Each row is a point on a tangle of strands that fork and nearly touch. The rows are in no order.
(in the rows, 128 means zero)
Two points are linked if the straight distance between their rows is under 119. Some points are linked to none.
Loka: [136 136 115 104 150 151 133 137 157 133 149 132 132 134  99 129 113 168
 121 167 170 108 165 110 131 138]
Nimu: [140 126 112  83 109 134 183 153 114 179 112 114  84 101  84 109 138 149
 122 109 179 108  90 101 107 106]
Guvu: [164 118 151 176 101 150 156 132 122  66 210 146 136 120 134 125 118 144
 104 124  87 156 154  94 160 162]
Padek: [165 195 137 160 116 128 117 149 138  47 177 119 143 145 170 109 122  86
 105 131 116 153 129 137 133 136]
getu: [100  54 129 111  81 142 154 169  85 153 100 107  85 126 127 109 117 107
 173  89 151 120  82 112 132 139]
kinu: [148 200  95 129 140 162 115 150 157  99 196 109 105 101  95 103  91  84
 119 101 121 103 110 117 104 112]
Dusu: [145 129 109 114 115 136 125 128 115  62 178 107 122 115  86 105  74  76
  76 148  95 118 100 108 118 181]
Nir: [151 110 142 181 129 119 148 160 152  72 203 145 117  93 138 133 144 121
 132 101  77 155 135 102 138 168]
fubi: [200 128 148 164 155  97 126  96  84 144 147 114 139 115 150 118 153  98
  95  98  95 140  96 143 144 174]
suse: [173 130 110 166 117 108 143  97  90 168 161 129 152 129 157  92 127 133
 106 116 102 135 109 151 169 170]
nev: [158 111 184 125 195 122  83 131 108  62 123 127 108 133 141 148 122 184
 145 136 118 129 146 122 126 175]
dalim: [147  77 144 134  83 153 170 124 107 126 139 164 139 104 118  81 104 126
 122  87 140 137  69  97 158 133]
zuzo: [132 124 117 138 101 128 149 105  97  43 109 112 157 127 188 126 108 122
 132 146 172 134 114 163 134 142]
riseg: [ 56  86 137 128  61 121 126 122 123 199 135 118 151  99 169 173  90 160
 120 169  86 102 175 121 182 128]
vad: [111 170  91 158 166 182 112  91 170 126 136 165 149 122  98  86 120 113
 151 104 137 143 112 153 129 112]
fubip: [117 108  83 189 139 128 116 110 144 139  96 166 137 120 103  88 186  95
 137  86  69 121 134 188 138 120]
Lubar: [122 119 125 179 132 137 177 122 137 175  70 162 105 126 159  95 182 125
 166  74 144 111 145 146 116  89]
ladek: [209 167 128 110 173  99 103 123  82  99 180  71  85 120 106 139 107 143
 115 151 112 139 127  97  94 168]
Zifu: [184 141 119 172 126 123 120 118 144  70 155 145 136  62 136 127 124  54
 147  87 128 123 123 125 110  96]
lel: [141 122 103 159 165 162 158  85  83  85 154 112 121 139 140 140  89 161
 123 145 114  90 131 128 125 146]
sofuf: [109 147 103 141 163 160 153 147 171 145 162 145 131 168 126 125 136 173
 118 169 133  94 196 118 140 111]
vinum: [106 113 167  97 114  97 168 141 113 158  98 117 107 122 150 169 127 134
 107 143 115 106  93 105 127 161]
suk: [ 88 119 108 116 139 168 137 179 129  95 161 117 125 175 136 115 108 168
 153 156 131 125 114 136 149 137]
Nalof: [146 178 153 153 150 150 110  97 134 119 140 157 154 164 140 116 113 134
 122 127 105 168 110 141 153 155]
musil: [111 111 147 178 112 155 160 147 165  80 113 161 112 126  98 127 163  41
 136  89  81 118 119 109 114  83]
famo: [120 138 126 139 151  87 103 140 125 151 141 151 163 160 143 162 136  81
 145 144  62 133  96 149 139  89]
maton: [ 85  82  77 152  50  97 163  93 116 115 151 109 173 116 145 115 126 186
 120 123  90 141 165 174 187  39]
beges: [122  77 130 170 108 109 170 115 105 170  85 137 111  84 186 120 165 124
 157  83 135  98 129 142 130 117]
volo: [147 128  72 122 153 152 109 109  92  61 132 105 128 105 106 104  95  75
 148 126 153 101  90 159  98 118]
Fomi: [130 154 127 169 129 127 146 108 185 121 170 167 146 126 102 155 121 110
 112 149  79 140 153 100 143 138]
kom: [ 99 139 131 104 123 147  84 172 166 126 142 145 182 171 128 128 127 119
 135 155 155 136 134 164 158  85]
lapo: [167  97 131 143 120 114 206 133  70 107 138 105 118 121 139 105 153  84
  69 106 112  93  70 119 110 144]
ketin: [113  91 181 122  86 144 149 141  83  91 138 130 134 121 188 132  83 175
 133 120 140 130 100 113 168 153]
pafop: [141 123 161 109 161 156 119 121 107 119  63 134  90 107 108  82 145 180
 101 107 153  73 122 140 131 138]
Terid: [163 179 137 167 174 121 152 110 179 121 161 133  89  75 110 126 147  89
 142  77 133 156 124 100  71 150]
medat: [121 153 127 145 133 182 141 116 139 178 121 124 128 183 136 144 103 186
  97 165 118  79 202 109 136 127]
ves: [166  96 147 151 186 125 105 113 105  45 129 127 107  89 129 142 131 150
 130 125 107 102 150 129 120 175]
Nivo: [157 127  98  95 127 143 110 120 106 147 101 116 137 102 122  91 107 135
 158 111 213 113 109 155 136 105]
pumi: [117 116 167 113  84  86 197 147 111 139  78 102 101 116 169 153 162 103
 115 118 137 129  96 118 100 147]
Gabu: [146 116  94 180 121 121 156 154 131 161 142 147 113 129 135  92 171  90
 177  79 104 158 106 134 129 108]
limi: [142 148 139 129  74 162 126  95  71 128 105  89 142 168 183 136  64 151
  79 164 122  98 160 123 144 148]
sozaf: [ 75  83 101 154 108 129 142 143 166  57 166 133 140 105  92 155 116  72
 136 139  75 132 110 103 119 140]
Fof: [105 203 180  90 111 116 160  98 111 164  82 115  86 104 166 149 146 192
  68 134 155 124 143 109 103 130]
Fubup: [133 105 119 120 159 136  46 141 134 128 143 150 148 130 114 108 117 149
 175 115 122 155 127 155 156 144]
vug: [122 155 120 124 194 123 118 139 127  78 107 110 100 143 150 146 153 119
 165 126 143 144 126 151  76 128]
Noto: [ 93 147 105 163 146 181 147 144 129  70 109 119 111 167 130  79 144 107
 146 107 130 142  93 170 115 137]
kezar: [146 113 109 150 124 103 130 138 181 135 144 167 142 110 134 112 146 134
 153 120 138 164 159 122 142 169]
lal: [136 100 147 156 145  84 107 165 144 113 132 171 132 127 127 146 179  99
 116 112  31 122 140 148 143 130]
nagun: [159 126 139 138  94 195  93  77  78 135  91 104 139 152 152 146  50 183
 102 150 133  92 183 115 152 136]
Sis: [ 59 114 122  83 157 156  96 119 141 172 109 111 153 144 100 148 107 149
 157 143 191 151 105 157 128 148]
levu: [163 173  97  88 157  59 155 122 134 173 145 108  86 139 109 146 153 154
  98 162 126 138 160  93  75 163]
novu: [ 95  94  71 147  67  75 137 154 158 114 152 111 179 152 157 137 122 102
 137 172 127 137 132 144 172  85]
kupa: [ 89 119 146 140 128 151 122 189 176  82 155 165 134 155 111 130 151 123
 137 123  61 147 125 120 154 119]
Tof: [102 113  43 171  84  93 135 110 159  82 185 102 171 135 145 141 110 116
 130 177 112 143 164 148 171  62]
fivu: [ 94  83  99 161 122 140 116 103 126 120  60 161 143 128 101 104 166  86
 136 105  91  96 114 182 140 124]
nize: [173 173 139 124 102 151 200  90 105 119 129 131 128 121 126 109  97 145
  83 132 167 121 100 106 132 124]
Tav: [197 148 136 128 132 132  79 102 129 105 148 156 167 120 122 158  84 106
 117 150 124 100 161 120 153  90]
zaki: [134  74 132 135  64  99 188 156  68 120 131 103 135 137 176  96 129  72
  90 111 125 112  65 115 126 130]
vod: [180 157 126 147 157 121 101 110 128  83 175 149 144  95 137 147 105  85
 141 126 114 110 134 127 128  92]
kabe: [114 130 110 121  90  78 131 176 145 138 146 114 165 166 174 145 121 121
 149 171 125 151 126 135 152 146]
belin: [114  81 107 156  66 131 148  94  60 150 162 127 155 131 150  95 102 165
  82 120  54  98 125 147 184 135]
voga: [154 126 124 218 104 154 166 101 126  81 208 127 149 132 150 122 147 161
  92 115  61 162 174 124 170 150]
pamov: [164 108  96 120 139 144 132 169 141 105 119 131  95  99  90 104 139  78
 162 109 169 104 144 127  97 104]
negu: [108 116 120 107  93 136  90 158 131 125 149 135 188 164 131 139 101 100
  97 180 130  88 127 153 180  58]
Gufi: [177 191 140 115 158 109 139 102 141 140 131 122  95 160 115 124 151 170
  72 156 120 150 176 102  94 180]
narof: [113 156 172 128 112 178 146 105 107 176  81 107 101 151 148 152  93 185
  63 159 100  70 189  96 132 145]
Bol: [106 134 176  79 157 142 107 114 122 218 110 113 106 110 108 111 106 204
 113 133 162 102 125 104 131 119]
bunim: [174 137 106 100  97 146 128 157 141 114 105 110  73 103  50  92 153  74
 141  97 189 140 139 102  89 115]
zuf: [ 95 117 126  99 140  91 117 168 146 142 126 122 141 166 163 151 134 145
 157 157 131 154 136 139 128 165]
voget: [155  73 141 111  95 143 131 136  87 132 116 137 119 115  98  95 101  89
 152  87 155 142  55 107 132 130]
vozoz: [178 127 110 159  80 178 125 101 134 130 155 143 149 155 111 131  76 151
 100 155 105 115 188  89 161 139]
zuk: [ 83 151 118  70 170 139  99 127 151 188 143  97 152 174  87 161 120 149
 112 179 191 153 140 140 101 131]
liled: [ 95 117 139 130 123 109 154 169 172 170  86 168 130 138 147 123 172 140
 105 133 119  86 165 135 140 111]
mel: [125 114 140 142 126 158 164 145 171  76 116 160 124 107  89 144 138  70
 117 125 128 104 117  95 116  84]
lorog: [105 101 167 141 107 155 147 153 145  88 173 179 154 140 110 150 111 142
 124 135  68 135 119  97 177 101]
rus: [ 78 108 152  87 141 133 146 146 112 156  65 103  96 100 163 162 147 141
 160 113 188 104 138 138  93  92]
zel: [162 160 152 117 152 112 115 148 178 140 175 156 132 165 156 135 118 164
 137 153 140 159 206  80 123 133]
Kur: [ 75  73  81 160  70 111 155 104 120 146 128 135 161  84 170 128 139 168
 158 109 127 122 152 170 173  76]
lig: [ 34  59 132 113  60 114 120 182 135 164 105 123 148 101 172 148 138 130
 152 134 118 110 136 148 170 103]
Luve: [124 155 107  64 154 109 116 151  92 140 131  85  63 142  90 138 169 194
 123 132 173 155  90  97  75 118]
vedu: [ 44 100 115 130 113 151 135 122 134 134  86 134 146 145 126 127 127 148
 119 149 110  97 116 159 158 152]
Mitev: [134 162 113 135 102  86 156 139 108 177 147 106 151 168 199 143 109 133
 136 156 123 126 130 134 147 116]
mifep: [104 146 147  66 138 149  90 140 118 148  96 117 135 154  88 136 108 146
  71 171 149  78 122 149 140 124]
mazi: [ 91 173 133 129 134 121 157  85 161 203  76 152 142 134 154 118 145 146
 126 109 164 147 114 145 111 132]
zuko: [140 126 101  96 172  97 117 188 113 127 178  91  98 138 114 138 116 134
 149 156 108 122 123 114 107 153]
Tadit: [154 114 215 130 180 107  81 112 119 115 104 162 126 135 156 133 140 182
 145 102 116 152 122 116 137 155]
fibon: [129 114 115 172 115 144 130 162 154 161 127 166 108 149 130  80 175  83
 205  68 144 169 162 127 116  95]
zof: [128 129 150 112  77 159 198 132 134 123 114 160 143 122 120  94 104 126
  90 123 165 104  86 101 145  99]
nof: [120 134 168 116 163 148  97  78  92 153 111 136 162 150 124 191  82 138
 124 155 109  85 126 125 146 100]
Naket: [106 142 144  89 111 128 162 124  84 125  60  99  91  99 158 168 150 120
 143 112 196 101 117 134  82  65]
num: [206 123 166 129 131  94 134 122 123 115 120 137 119  95 153 115 136 162
 128 115 173 141 147 115 136 165]
muv: [ 98 136 162 156 126 138 117 168 184  91 114 172 139 149 132 143 164  69
 149 113  89 162 126 125 127  89]
Ris: [177 140 166 187 170 113 147 133 168  92 187 144 106  81 149 133 168 111
 125  86 100 166 138  95 110 171]
tifi: [203 158 145  96 149  76 102 163 145 119 128 133  97 122 139  94 159 135
 104 126 147 149 153 120 110 165]
Raduv: [204 140 174 141 138  85 153 122  84 148 124 108 129 118 179 127 178  97
 100  96 131 146  96 135 125 160]
ked: [118  90 134 133  62 125 135 159 142 168  73 157 127 140 121 102 159  72
 151 100 140 131 121 132 149 112]
Tuga: [123 101 122 132 146 178 123  74  84 131 138 131 137 130 105 123  67 183
 135 136 122  89 120 129 157 142]
Vem: [126 143 131 132 176 149 171  67  83  81 105 108 109 133 116 168 111 156
  97 157 116  80 114 128 103 137]
Mov: [ 83 150 181  82 104 153 119 133 121 174  95 103 106 106 172 146  94 174
  78 171 142  80 193 108 143 134]
vanuz: [143 164 112 136 142 174  68 118 178 106 125 157 136 105  96  75 114  99
 157  79 168 152 127 149 120 119]
silop: [108 176 166  54 154 132  89 100  91 146  73 103 112 145  90 160 132 175
  68 155 139  94 123 141 107 114]
Bila: [185 147 122 113 155 103 137 166 109  86 177  91  82 107 118 131 129 107
 116 126 115 140 100 107  90 163]
funa: [135 130 135 148 106 106 213 144 131 128 109 108 103 123 163 127 176 122
 121 116 159 162 105 113 109 175]
kez: [ 96  77  67 173 129 127 153 115 133  80 149 129 137 103  96 118 133  77
 130 122  74 119  97 134 120 145]
zenam: [105 120 126  91 148 120  66 175 173 149  84 146 132 169 141  99 167 118
 147 126 171 136 163 165 109 125]
Rize: [108 165  87 170 154 156 104  99 150 124 138 161 151 137 105  86 136 106
 123 111  73 126 115 181 143 120]
fipe: [195  97 126 118 143  83 154 148  98 156 123 117  89  85 108 103 148 124
 113 113 124  98 105 113 123 160]
kezi: [109 100  50 195 128 109 160  82 127  96 179 118 153 101 115 139 132 107
 128 130  57 125 126 145 142 113]
bep: [125 188  95 108 133  85 136 132 121 201 130 101 147 172 162 123 119 126
 123 164 134 121 121 153 122 113]
lefi: [163 183 127 103 174 121  92  81  92  91 141  82 112 137  97 155 100 163
 125 158 134 173 128 102  93 170]
Zonas: [141 107 144 155 114 140 140 106  63  73 149 124 150 134 198 121 104 144
 138 108 143 161  85 148 153 151]
Von: [ 85 106  99 140 178 167 125 112 157 178  99 141 123 140  96 121 152 111
 196 100 180 158 131 143  96 108]
nipot: [144 148  96 150 167 147  53 103 139 149 185 118 140 164 108 134  74 151
 161 148  93 168 178 115 122 166]
lile: [119 113 128 146 161 116 111 166 114  96 107 142 126 157 181 143 158 114
 178 108 116 127 126 165 119 107]
pev: [ 87 159 150  73  93 126 148 143 163 188  97 117 142 118 138 149 135 134
  88 157 202 114 143 130 123  98]
zufaf: [147 110 163 157 125 169 127 111  90  98 177 165 142 153 105 145  90 145
 104 121  38 120 122 100 164 110]
zopo: [142 179 163 119 184 146 165 102 134 121 103 149 114 142 131 137 144 167
 118 128 153 121 125 123 103 113]
zelu: [133 135 162 104  83 133 151 120  85 125  45 122 110 123 146 122 143  74
 122  99 165  98  97 140 103  80]
Guso: [155 104 140 123 119 159  88  90  64 161 130 104 134 134 136 139  48 194
 131 139 131  87 148 109 165 140]
Muve: [129 176 199 101  95 146 149  74  77 145  93  96  90  71 161 150  95 194
  78 143 159 116 142  89 127 147]
Dipoz: [ 76 133  89 168 122 112  71 140 175  84 174 123 139 104 124 138 132  80
 157  99  52 150 134 167 115 132]
mer: [123 143 117  62 111 135 100 128 139 142  82 106 120 127  81 118 148 128
 142 129 227 178 108 137  97 128]
Faro: [118 140 123 134 184 134  99 174 130 103 211 118 113 139 126 144 104 120
 174 124  80 142 108 114 116 126]
Norik: [161 152 217 115 176 122 117 109  81 138  92 122  98 129 144 118 144 183
 110 102 123 133  87 122 120 147]
Rebas: [138 168 114  76 168 143  77 100 104  95 123  89 125 132  81 131  98 144
 134 153 152 158  93 136 108 160]
supa: [172 149 104 153 192  89 122  87 127 148 133 142 136 118 151 142 141 124
 141 136 116 120 162 141 107 138]
Muf: [ 44 111 147 104 148 163 122 142 129 171  87 112 126 106 157 157 130 155
 144 128 186  82 144 156 122  83]
Legov: [173 143 180  90 144  85 102 134 153 141 129 131 130 158 150 166 121 173
 121 165 146 154 193  86 111 166]
Lonor: [ 56 170 110 153 133 142  76 155 222  87 158 127 119 120 116 136 126  78
 153  90 102 137 147 140  93 144]
lofof: [123 158 115  77 125 101 133 143 175 180 103 138 147 134  97 139 153 103
  98 158 174 129 144 126 104 110]
Suzif: [184 119 160 132 108 108 131 173 131 108 133 118  97 116 118 110 163  47
 131  88 124 179  92 105 113 177]
gebi: [102 128 147  64 121  84  86 154 126 239  88 113 131 112 168 131 132 120
 138 128 161 118 131 148 124 112]
famel: [ 98 122 158 136 149 105 128 142 125 143 126 129 132 183 165 175 127 165
 127 163  77 127 154 121 143 172]
defe: [108 194 177  94  94 115 183 114 131 155  92 119 122 127 159 171 131 148
  76 158 157 114 137 104 116 105]
Nife: [137  87  93 170  66 167 125  95  76 174 137 120 136 157 132 115  91 196
  95 130  56 104 179 132 178 155]
Fakar: [117  91  79 150 101 156 108 134 117 124 116 138 147 125 122 110 134  84
 203  95 174 140 129 166 138  66]
Nom: [146 156  99 164  92 120 153 126 118  27 158 111 165 150 195 107 109  95
 104 162 141 139 126 150 139 113]
bomo: [107 151 132 153 114 111 151 116 150 174  84 156 151 145 181 118 163 114
 155 107 156 140 122 156 127  97]
Fik: [181 108 125 162  75 101 148 169 139 108 145 132 126 112 137  92 157  36
 114 101 113 153 100 120 131 143]
Gevo: [ 85 128 190  65 112 157  98 101 105 149  87  93 120 113 125 172  72 177
  84 172 154 104 157 102 142 159]
fet: [114 129 149  95 175 132 115 117 112 142 111 127 138 137 104 164 115 116
 138 141 119 113  80 128 117 110]
Pidud: [124 124 142 119 149 170 157 134 170  81 133 158 138 112  90 151 124 128
 126 146 163 107 144 102 133 101]
Bogud: [105 115 103 121  93 118 151 140 149  46 144 114 149 127  93 122 100  50
  87 160 107 129  91 109 117 150]
vipo: [138 108 112 135 148  77 154 134 170 165 139 140 120 124 129 118 155 128
 150 124 122 189 128 111 113 210]
lano: [ 98 113  91 168 137  99  87 153 144  98 131 121 129 138 131 139 155  47
 174 108  66 160 116 168 115 132]
Sebo: [ 87  76 148 118  72 121 109 135 104  70 104 150 179 126 169 142 116 119
 122 130 113  95 121 155 166  73]
supe: [128 139 103  88 157 134 135 183 109 143 126  84  66 157  92 102 155 134
 163 112 159 170  86 106  75 136]
divu: [ 75  62 119 119  65 131 184 140  78 127  99 106 119 115 157 111 100  96
 135 109 143 113  71 116 121 135]
gegut: [160 120 175  83 105 151 100 134 121  90 124 145 141 129 113 112  80 150
 111 142 149 131 107 104 170 158]
vup: [ 60  77  89 139 104 162 113 136 144 113  70 140 148 141  95 103 146 103
 139 128 130  97 122 182 149 121]
vidu: [159 157 146 115  69 138 168  93  96 145 126 104 142 145 167 136  74 144
  75 167 147 104 142 100 146 129]
rovu: [177 132 158 121 141 101 104 160 150 135 132 127  82 102  88 105 150  83
 154  86 127 185  99  95  89 176]
Fimog: [154 139 120  88 142  79  94  91 112 147  64 109  97 102  87 109 159 153
  90 130 149 136 110 141  91 186]
Gepov: [172 175 197 114 145 110  95  89  89 159 109 109 117 162 150 122 118 182
  90 137 119 159 126 119 129 188]
Tufe: [212  95 152 115 152  85 141 126 110 126 118 120  88  71 106 121 142 152
 134 112 171 116 127 102 110 158]
vafav: [ 83  93 171 124 117 114 163 140 121 138 137 134 141 152 158 196 108 144
 133 159  85 121  97  99 146 144]
Vifi: [112 109 115 122 134 150  54 150 161 141 193 164 157 132  78 116 111 158
 156 124  81 164 150 133 169 134]
boge: [149 114 161  85 150 110 105  85 100 183 115  93 105  89  90 117 100 217
 130 137 164 120 111  92 120 159]
Pulu: [106 156 140  90 160 124 133  93  69 127  74  92  94 127 120 158 132 169
  79 150 120  72 114 142  97 147]
kozol: [204 176 134  73 135  61  93 133 125 133 114 123  82 118 116 104 181 159
  99 118 181 174 139 108  72 120]
bog: [122 130  92 151 145 117 142 134 155 105  88 111  75 112  81 123 175  50
 149 111 120 122 147 135  61 160]
sugik: [178 142 106 126 104 151 129 117 115 110 170 122 139 149  97 118  67 112
  83 159 106 111 143 103 147 160]
Mena: [ 89  94 101 150  83 129 134  78 100 135 132 128 169 106 170 136  91 171
 161 131 138 130 131 159 169 135]
mul: [164 103 100 139 151 111 186 141  89 123 139 109 104 112 129 117 139 114
 105 126 112  75 100 128 118 139]
Dudem: [131 108 156 163 160 101 130 163 122  87 131 154 125 140 169 154 175 119
 136 116  61 107 133 141 139 102]
nibo: [183 107  91 150 118 139 117 157 151 103 141 153 110  64  97  84 132  60
 147  85 146  96 147 126 125  91]
Medi: [149 168 147 127 152 122 130 164 176 147 170 174 149 154 164 131 138 131
 162 124 152 170 147 103 125  85]
nat: [134 118 166 144 142 147 129  85  83 110 117 153 156 148 137 167 106 130
  98 140  60  79 117 135 153 110]
luf: [133 112 184 155 123 128 153 125 109 144 113 154 134 139 152 112 156 141
  76 109  67 109 104 144 164 162]
rede: [102 160 119  46 174 101  87 128 150 176 155 103 107 172  80 158 158 166
  95 174 162 176 143 106  61 128]
zoze: [152 125  98 196  93 117 149 148 150 130 174 132 133 112 131  79 170  57
 129  77  83 172 104 139 141 121]
gev: [143 139 123 169 112 128 191 126 175 138 164 173 145 125 106 126 138 110
  96 142  73 113 133  92 154 103]
mito: [145 112  99 149 122 121 123 126 138  91 125 166 151 119 109 106 143 104
  88 139  76  67 154 156 164  93]
Lam: [106 125 121  86 113 125 128 141 114 154 124 116 159 146 116 144 100 109
 109 170 135  84 104 139 146 105]
bofas: [139 124 158  91 152 148 150 138 124 209 123 137  99  94 109 111 114 187
 126 110 180  90 112 102 133  90]
zek: [127 173 103 138 151 147 129 151 177 113 175 112  83  82  82 115 110  81
 154  79 129 127 104 101  80 130]
gof: [123 118 117 144 133 104 170 130 140 119  61 120 104 129  99 143 183  65
 110 132 110  91 116 137  90 131]
refon: [148 196 125 128 151 133 130 141 162 149 187 148 144 155 131 131 104 111
 141 144 125 151 121 114 130  83]
Pires: [118  99 134 137 164 158 137 109 131 134  76 135  97 117 115 126 160 133
 199  86 190 146 134 123  90 120]
foli: [ 85  93 103 145  54 142 124  97 116 189 121 118 155 123 138 133  79 164
  99 161  95  89 179 130 182 151]
Kegiz: [ 88 140  91 158 126 125 141 171 179  92 110 101  79 150 107 127 168  42
 176 120 123 153 154 123  69 136]
Tidot: [147 174 115 131 129 112 117 123 204 132 172 143 146 111  91 157 107  91
 104 166 114 121 189  92 123 141]
pup: [161 143 168  95 125 150 119 129  96 107  48 128  83 132  79 116 163  83
 116  94 158 116 103 127  91  85]
Ripek: [157 121 152  77 174 100  94 121 140 179 146 115 105 115  51 115 115 186
 130 144 145 151 112  70 109 162]
kap: [119 162  97  98 149 101 153 163 133 171 117 101  87 169 114 115 171 109
 154 115 143 183  96 120  64 138]
fovol: [113 109 105 161  89 148 109 147 140 140 128 139 123 158 111 107 147  46
 224  86 147 166 144 138 130  79]
pogas: [149  55 126 145 149 120 147  88  95  66 116 133 125  74 139 154 119 152
 151 121 139 103 126 130 134 180]
bak: [ 89 133 155  96 114 101 101 118 137 232 109 135 168 105 170 167 110 129
 138 140 152 127 119 139 143 105]
mal: [126 203 107 168 128 133 122 128 152  95 190 129 159 158 153 125 107  81
 137 141  96 155 114 132 135  83]
sovig: [163 121 138 158  53 143 143 115 130 124 157 157 163 145 159 122 101 180
 107 143 112 136 185 115 196 127]
gamen: [150 167 112 109 145  93 131 126 190 119 126 135 131 104  90 153 146  86
 102 158 134 129 154 113  96 142]
Semav: [119 151 128  65 114 129 172 139  75 149 127  83  71 104 113 144 129 194
 117 130 182 123  86  99 104 110]
Rupe: [124  56 120 157 113 110 177  99 103 111  92 137 121  71 153 133 145 132
 131 106 133  94 126 138 131 171]
tum: [152 131 135 110 171 141  35 123 160 106 140 145 138 100  88  96 108 122
 158 111 148 148 123 133 133 143]
Libu: [ 88 104 128 112 202 166  94 102 146 179 128 137 147 131  89 131 119 165
 167 122 187 145 119 144 122 121]
negeg: [161 127 159 118 165 145 117 112 118 113  66 135  71 115  86 115 168 120
 160  82 187 123 142 114  73  89]
mot: [ 83 119 182  99  95 172 132 125  74 105 109 113 116 100 180 122  70 177
 114 136 150  91 119 124 154 138]
ped: [127 179  92 104 152  88 155 141 107 187 113  98 107 163 146 119 155 128
 127 133 129 133  96 150  88 129]
vapu: [172 168 153 133 151 124 128  65 108 160 112  99 100 162 119 137 123 205
  81 152 121 146 173  96 100 201]
Lup: [171 117 160 106 138 151  91 103 107 138 137 144 172 130 119 180  77 131
 122 155 142  74 153 115 162  67]
zago: [ 63 151  83 174 130 146 122 162 209  87 150 115 123 135 125 135 149  62
 173 121 123 156 141 133  96  99]
Senem: [ 53 110 104 147 105 141 148 132 180 117 122 138 164 152 128 144 141 152
 111 172 119 110 148 149 172  96]
Keka: [117 163 119 168 156 155 133 136 132  47 111 105  98 137 140 112 160  74
 141 105 122 148 111 160  85 150]
tanov: [140 146  93  85 163 153  76 115 115  81 125  84 114 102  71 126 100 114
 159 133 187 142  99 138  90 126]
Razi: [133 133 100 161 147 171 105 139 161 112 184 175 127  89  87  95 128 130
 148  79  84 110 137 137 146  65]
damem: [ 78 115  87 154 120 165 159 151 112  66 141 118 128 172 157  90 124 138
 143 131 121 134  90 159 145 130]
duso: [122 117 132  88 178  81 145 121 143 136 100 114  73 123 111 158 176 162
 155 126 162 178 130  92  47 159]
dizi: [108 116  95 169 148  91 114 129 105 135 140 127 149 149 149 148 147  76
 169 119  53 151  82 169 134 117]
samum: [145 104  94 169  64 117 165 105  79 142 176 121 171 149 153  78 112 127
  73 127  79 127  99 140 180 156]
Tok: [145 121 151 144 156  78 182 126 123 166 122 102 102 124 165 141 177 156
 126 113 129 168 114 118 104 210]
Kudot: [ 59 123 114 158 105 131 141 158 196 130  92 157 147 167 150 109 179 149
 123 136 120 120 151 159 163  99]
Kug: [131 126 182  62 115 137  96 152 124  91  93 126 136 134 105 140 109 132
 121 143 171 140 100 117 136 140]
Bugiv: [142 161  66 146 149 171 122 117 121  79 175 121 131 110  96  80  89  84
 119 121 111  89 100 147 120 106]
dagi: [103 151 108 143 186 181 142 150 128 122 192 129 114 168 111 122 102 160
 152 139  98 121 114 115 135 116]
Rul: [116  66 117 129 120 131  73 119 111 128 125 161 155 109 115 113 129 164
 171  87 103 159 119 170 172 148]
Zep: [161 159 121  51 166  72  92 132 131 172 156  94 101 168 100 155 135 172
  93 174 140 152 170  88  73 146]
Noko: [107 128 143 109 146 144  55 144 184 131  84 175 165 152 119 115 160 101
 133 124 148 139 152 173 137 103]
lunug: [164 164 115  69  99 132 114 142 148 121  90 126 107 107  61  97 151 107
 110 120 209 157 118 121 108 121]
kabes: [ 59 156 149  97 139 183 124 112  95 134 102  97 118 110 174 139  92 181
 128 146 180  91 133 156 131 105]
madu: [ 81 123 107  74 130 127 115 127 125 171  77  94 124 133  98 150 138 120
 147 140 191 153  95 143  95 141]
fofez: [147  80 112 168 101 120 113 118 139  99 125 169 150  88 118 104 155 113
 151  85 112 170 131 151 151 151]
giv: [123 130 117 134 156 157  41 130 161 147 220 151 159 144  96 145  88 163
 164 128 107 168 188 117 145 116]
Lunu: [151 110 130 170  81  98 152 104 122  72 170 143 178 128 169 164 114 118
 125 147  94 145 139 119 160  96]
nem: [123  84  96 183 104 123 171  53  93 123 151 141 169  89 155 142 121 149
 145 105 111 152 105 145 159 134]
Bedo: [105 115 102 114 108 170 107 121 109 135  80 118 149 131 130 105 115  99
 171 115 208 116 109 172 128  82]
bogo: [155 127 157  93 173  93  92 136 155 144 124 118  87 104  59 102 145 137
 137 115 130 175 102  84  81 169]
kelut: [108 106  68 172  75 102 154  91 141  74 183 114 171 133 124 125 123 151
 119 149  70 157 180 151 176  30]
balim: [ 58  89 146  88  81 117 114 176 131 179 132 111 147 124 165 162  98 149
 130 174 125 106 148 123 175 142]
gafit: [129  75  72 203 104 115 187  70  90  96 178 128 168  94 145 106 138 126
 126 109  85 145 115 147 151 106]
Siza: [137 115 128  84 147  95  87 158 124 177  68 121 113 132 141 105 162 115
 145 113 168 106 141 160 100 112]
fili: [144 146 188  46 123  94  91 146 142 135 107 122 127 136 107 163 127 165
 110 163 169 151 142 100 119 151]
femo: [153 133 114 203  74 142 162 106 112 130 179 128 150 166 177 122 131 182
 108 124  83 165 185 127 179 148]
Fas: [108 115 152 110 116  90  97 155 130 183 109 158 176 138 165 174 138 103
 146 133 110 115 113 148 155  72]
Bona: [ 64  69 150 116  98 127 113 172 123 197  95 134 143 123 159 161 145  93
 165 114 144 105 111 145 148  60]
bupi: [125 170 105 136 189 150  25 105 162 110 164 120 137 145 108 123  91 135
 132 143 102 120 191 145 116 151]
Bazo: [135 127 137 133 115 106 172 140 187 189 123 185 148 125 117 136 151 130
 109 137 117 100 148 106 149  93]

Follow the links from the first point to the second, and from the first to the third. Name the last point that the two ways share.
samum; Tuga; gof -> Fas
vinum; bogo; kez -> kabe
lel; Pires; riseg -> Lam
zuf; giv; fubip -> Fubup
Loka; kom; nize -> Lam
zufaf; Von; Guso -> nof
Von; Loka; Guso -> nof
fubi; Vem; lano -> Fas
negeg; kom; mazi -> Sis
vedu; nipot; funa -> Fubup

A fork is a point with three links, a tip a point with one. Leave the first point through the second and follow the links. Name the first fork or tip that comes.
kez; kezi -> kabe
Tav; vod -> Sis
vedu; vup -> Fubup
Norik; Tadit -> mazi
Pidud; mel -> nof
Vem; lel -> kozol
Bona; lig -> Raduv
gof; bog -> Fas
zek; kinu -> lal

A fork is a point with three links. Follow the links from the first point to the second and name the forks in between, in order.
Lonor; mifep -> Fas Lam
nibo; balim -> nof Lam Fas
Muf; fet -> Sis nof
Zifu; ketin -> Sis
suse; vod -> Fas Lam nof
maton; boge -> kabe
gebi; Guso -> Lam
